The views of a scene show one set of named points, each view turned or mirrored, and shifted as a whole, with a little noise and some points left out.

Scene 1
View 1
pugi: [ 15   7   7  15   0  13  -5   9   9  -1   3  -5  -2  -2  -7  18 -14  -7
 -10   5 -21  12  11]
Liguk: [ 28  31  -5  -1  -5   8 -14   7  -2  11  -7   3 -17   5  12  29 -18 -21
  -2   1  -1   5  -7]
Navu: [ 18  12   2  11  -6  10   0   5  10   4   3  -3  -4  -1  -3  13 -16  -8
 -10   6 -14  10   9]
toma: [ 31 -53   8  23 -12  -5  35 -22  41 -13  29   0  16 -41 -47 -66   6  32
  -9  11 -40  33  33]
Zul: [ 20   4   5  14  -3   9   0   3  12   0   5  -3  -2  -7  -9   5 -12  -3
  -8   6 -20  14  12]
tozo: [ 44  21  -4  -6   2   5 -25   4  -9   6 -10   7 -22  -8  10  22  -7 -16
   8  -5  -5  11 -18]
matog: [ 29 -21  12  17   6   8  -7   2  10 -12   8  -1  -1 -26 -22  -7   3   8
  -1   1 -35  24   9]
bisu: [ 24  14   6   9   6  14 -21  12  -4   0  -5  -2 -11  -4   1  28 -11 -13
  -2   0 -17  11  -2]
risap: [ 21  -2   3  14  -8   5   9  -1  18   0   9  -1   0  -9 -14  -6 -12   0
 -10   8 -19  15  15]
zegu: [ 23  21  -7   4 -16   3   8  -1  15  12   4   1  -6   4   2   6 -21 -12
  -9   8  -2   6   9]
bofub: [ 29  18   0   3   1  10 -17   8  -3   4  -5   1 -14  -4   5  24 -12 -15
   0  -1 -10  10  -6]
dom: [ 38   6   1   3   3   6 -17   3  -1   0  -3   4 -14 -14  -1  11  -5  -8
   4  -3 -16  16  -7]
Meti: [ 31  19   0   2   1   9 -18   6  -2   4  -6   2 -14  -4   5  24 -12 -14
   0  -1 -10  10  -6]
sulav: [ 20  32  -6   4 -14   7   1   4   9  14  -1   0  -9  11   8  21 -24 -19
 -10   7   0   2   5]
kiv: [ 27  19   1   4   0  10 -15   8  -1   5  -5   1 -13  -2   5  25 -13 -15
  -2   1 -11  10  -3]
pamul: [ 18 -11   7  18  -8   7  12  -3  22  -4  13  -4   6 -13 -20 -12  -9   6
 -11   9 -25  17  21]
View 2
tozo: [ 22  15 -19 -19  -1  16   5   2  34  11  14   1 -20  -8   9  12 -16   7
 -18  13  11 -19  13]
risap: [ -2   1   7   3  -6  -9   0  13   5 -17   6  -7   5  -3  -5  13   3   3
  18  20  16  11   2]
bofub: [ 16  16  -6  -9  -5  11  11   0  18   4  10  -4 -13  -9   6  13  -2   4
 -14  12  17 -10  13]
Liguk: [ 24  23  -2  -8  -2  20   7   5  20   3  18  -2 -24  -1   4  11   4   1
 -22  14  22 -17  15]
Navu: [  8  12   8   2  -5   3   7   7   5 -10   9  -7  -6  -4  -1  12  10   0
  -1  16  21   2   8]
pugi: [ 5 11  8  3 -9  0 15  2  0 -7  5 -9 -1 -9  3 15 11 -1 -2 13 19  5  9]
matog: [-12  -8  -8  -3 -10 -21  13  -2   7  -8  -8  -7  19 -21   6  17 -11   7
  21  14   5  18   1]
toma: [-38 -34   4   8  -9 -54 -20  25   4 -39 -11  -7  45  -7 -15  15 -20  12
  76  31  -4  47 -18]
bisu: [ 12  15  -4  -6  -6   9  20  -6  10   5   5  -6  -9 -15   9  14   3   2
 -16   9  17  -6  13]
sulav: [ 20  23  10   0  -2  17   1  14  12  -8  22  -4 -21   8  -4  10  14  -3
 -12  19  27 -11  13]
Meti: [ 16  16  -7  -9  -4  12  11   0  19   4  11  -4 -14  -9   6  13  -2   4
 -14  12  17 -10  12]
pamul: [-10  -4  10   7  -8 -17   1  13   0 -21   1  -8  14  -6  -6  14   4   2
  26  21  15  19   0]
Zul: [  2   6   5   1  -7  -4   7   7   5 -10   6  -7   2  -7  -1  13   6   1
   7  16  17   7   6]
dom: [  9   7 -13 -12  -5   4   9   0  23   3   5  -2  -6 -13   9  14 -12   6
  -4  13  10  -5   9]
View 3
bisu: [  1   4  15  11   8  10 -18  -6  -4 -11  12 -36  -4 -12   0   7 -20 -16
 -15  -2  -7   6   5]
risap: [ -6  -6  23  12   5   9  -8   6  -1  -5  14   4 -11   1  -6  15  15   0
   0 -13  -7   4   4]
toma: [-39 -21  29  39  -2 -18  31  27 -14   7  17  71 -15  13  -1  25  56  29
  12 -32  19   0  -1]
tozo: [  6  19  22 -16  -2  -6 -21  -5   3 -10  10 -27  -2 -12   9   8 -44 -13
 -21   5  -4  -3   9]
Navu: [  3  -1  20   5   7  16 -19  -1   1  -8  13 -17 -10  -3  -6  11   4  -8
  -3  -7 -13   6   5]
pugi: [ -2  -4  17  17  10  18 -15  -2  -4  -9  14 -23 -10  -5  -6  10   5 -11
  -6  -9 -10   9   3]
Meti: [  4   9  19  -2   4   7 -21  -4   1 -11  11 -29  -5 -10   1   8 -26 -14
 -14  -1  -9   2   7]
sulav: [ 18   7  24 -17   6  23 -34  -3  13 -10  12 -26 -12  -1 -10  12  -6 -10
  -4  -3 -26   3   9]
Zul: [ -4  -4  20  13   7  11 -11   2  -3  -7  14  -9  -9  -3  -4  12   7  -6
  -4 -10  -7   6   4]
dom: [ -5   7  20   4   2  -4 -11  -1  -4  -8  12 -16  -4 -10   6  10 -24  -9
 -16  -3   1   0   6]
Liguk: [ 14  12  21 -16   5  13 -31  -6   8 -12  10 -36  -6  -8  -2   8 -27 -15
 -12   2 -18   1   9]
kiv: [  4   7  18  -1   5   9 -22  -6   1 -10  12 -31  -5 -10  -1   8 -20 -14
 -13  -1 -11   4   6]
pamul: [-12 -11  23  22   6   8  -1   8  -5  -3  15  11 -12   3  -6  16  26   4
   2 -18  -3   6   2]
bofub: [  3   8  19  -2   4   8 -21  -4  -1 -11  11 -30  -5 -10   1   8 -24 -14
 -15  -1  -9   3   6]
zegu: [ 10   3  26 -13   4  16 -26   2  11  -8  14  -9 -12   3  -9  13   3  -3
   0  -7 -21   1   8]
View 4
matog: [-25  -5 -18   3   8 -24  16 -12 -11  -1   5   8   8  25   3  12 -20  -5
  -5   3 -24 -20  21]
Liguk: [ -1   9  34  11   0   1  24  13  17  28  10 -12  10   7   8 -13  21  12
  10  22   3   2  22]
kiv: [-4  3 22 11  3 -6 25 12  8 17 12 -7  8 12  8 -4 10  8  8 18 -7 -2 22]
Zul: [-10   8   3   2   5 -10  21  -2   0   6   7   3   3  16   1  -3 -11  -8
   4  16 -15  -6   9]
bofub: [-5  1 21 12  3 -6 24 12  8 19 12 -6  9 11  9 -4 12 10  7 16 -6 -4 24]
Navu: [ -4  11  13   3   3  -5  23   4   4   9   8   0   2  13   0  -7  -5  -7
   8  21 -11  -1   7]
dom: [-15  -2  10  10   4 -13  17   0   4  19   8  -5  13  16  10   1   7  11
   1   9  -7 -11  30]
pamul: [-20  15 -13  -8   5 -14  11 -21  -4   2   1  10   0  20  -6  -3 -27 -20
  -2  12 -16 -10  -1]
toma: [-49  20 -57 -25   8 -30  -9 -63 -18  -8 -15  22  -1  36 -15   6 -60 -37
 -20  -5 -23 -27  -5]
tozo: [-12   0  26  14   0  -7  18   6  14  32   9 -14  17  13  13  -5  25  22
   2  11   5  -7  38]
pugi: [ -3   4   9   6   5  -8  27   9   0   3  12   3   2  15   2  -1  -9  -7
   9  19 -18  -4   9]
Meti: [-6  2 22 12  2 -6 23 10  8 19 11 -7 10 12 10 -3 12 10  7 16 -6 -4 26]
zegu: [ -4  21  19  -1   0   1  18  -4  13  18   4  -4   2  10  -3 -17  -1  -8
   7  24  -1   3   2]
View 5
kiv: [-19   7   2  -9 -14  -3   7  17  14   7  24 -10 -15  10  35   4 -19 -12
   8  -1   6  12  -8]
zegu: [-29  14  12 -12  -4   2   0  10   5   6  -2   0   0  10  15  -7  -8 -16
  15   3  10  22  -8]
sulav: [-30  16  13 -11  -7   9  12  14  11   8   3  -9  -4  20  25  -1 -18 -21
  12   4  10  21 -13]
toma: [ -4 -12 -15 -22  -2 -41 -56 -17 -26  -6  -1  46  12 -58 -25 -35  46  31
  36   3  20  28  15]
Navu: [-14   5   2 -15 -12  -3   3   5   6   6  14   0  -5   2  23  -6  -5  -8
  18  -3  20  28  -8]
Meti: [-20   7   2  -8 -13  -5   4  19  15   6  25 -10 -17   9  34   4 -21  -9
   7   0   3   9  -7]
bisu: [-13   3  -3 -11 -17  -5   9  15  15   6  31 -11 -19   7  39   4 -18  -9
   9  -4  11  14  -7]
risap: [-15   2  -1 -15  -8 -11 -11   2  -1   3   8  10  -1 -11  12 -12   5  -1
  21   1  17  25  -2]
dom: [-18   2  -3  -7 -12 -14  -7  18  12   3  28  -4 -19  -2  29   2 -15  -2
   8   0   0   3  -2]
pugi: [-10   2  -2 -16 -14  -5   5   4   8   7  20  -2  -9   0  29  -4  -5  -8
  18  -5  22  27  -8]
Zul: [-13   2  -2 -15 -11  -9  -3   5   4   4  15   4  -7  -5  21  -8  -1  -4
  18  -2  17  24  -5]
pamul: [ -9  -2  -4 -19  -9 -15 -15  -4  -5   3   8  16   1 -19   9 -17  14   3
  24  -1  23  31  -1]
matog: [ -1 -12 -16 -15 -15 -28 -23   1  -2   0  30  15 -13 -30  17 -11  10  15
  20  -5  14  16   4]
tozo: [-29   9   3   0 -11  -8  -3  30  18   4  27 -13 -23  12  34   9 -29  -9
   0   3 -13  -8  -4]

In a view up to two points have been moved. Name them for each view, in the order of its rows, or write none.
view 1 -> tozo
view 2 -> none
view 3 -> none
view 4 -> Liguk, pamul
view 5 -> Navu, matog
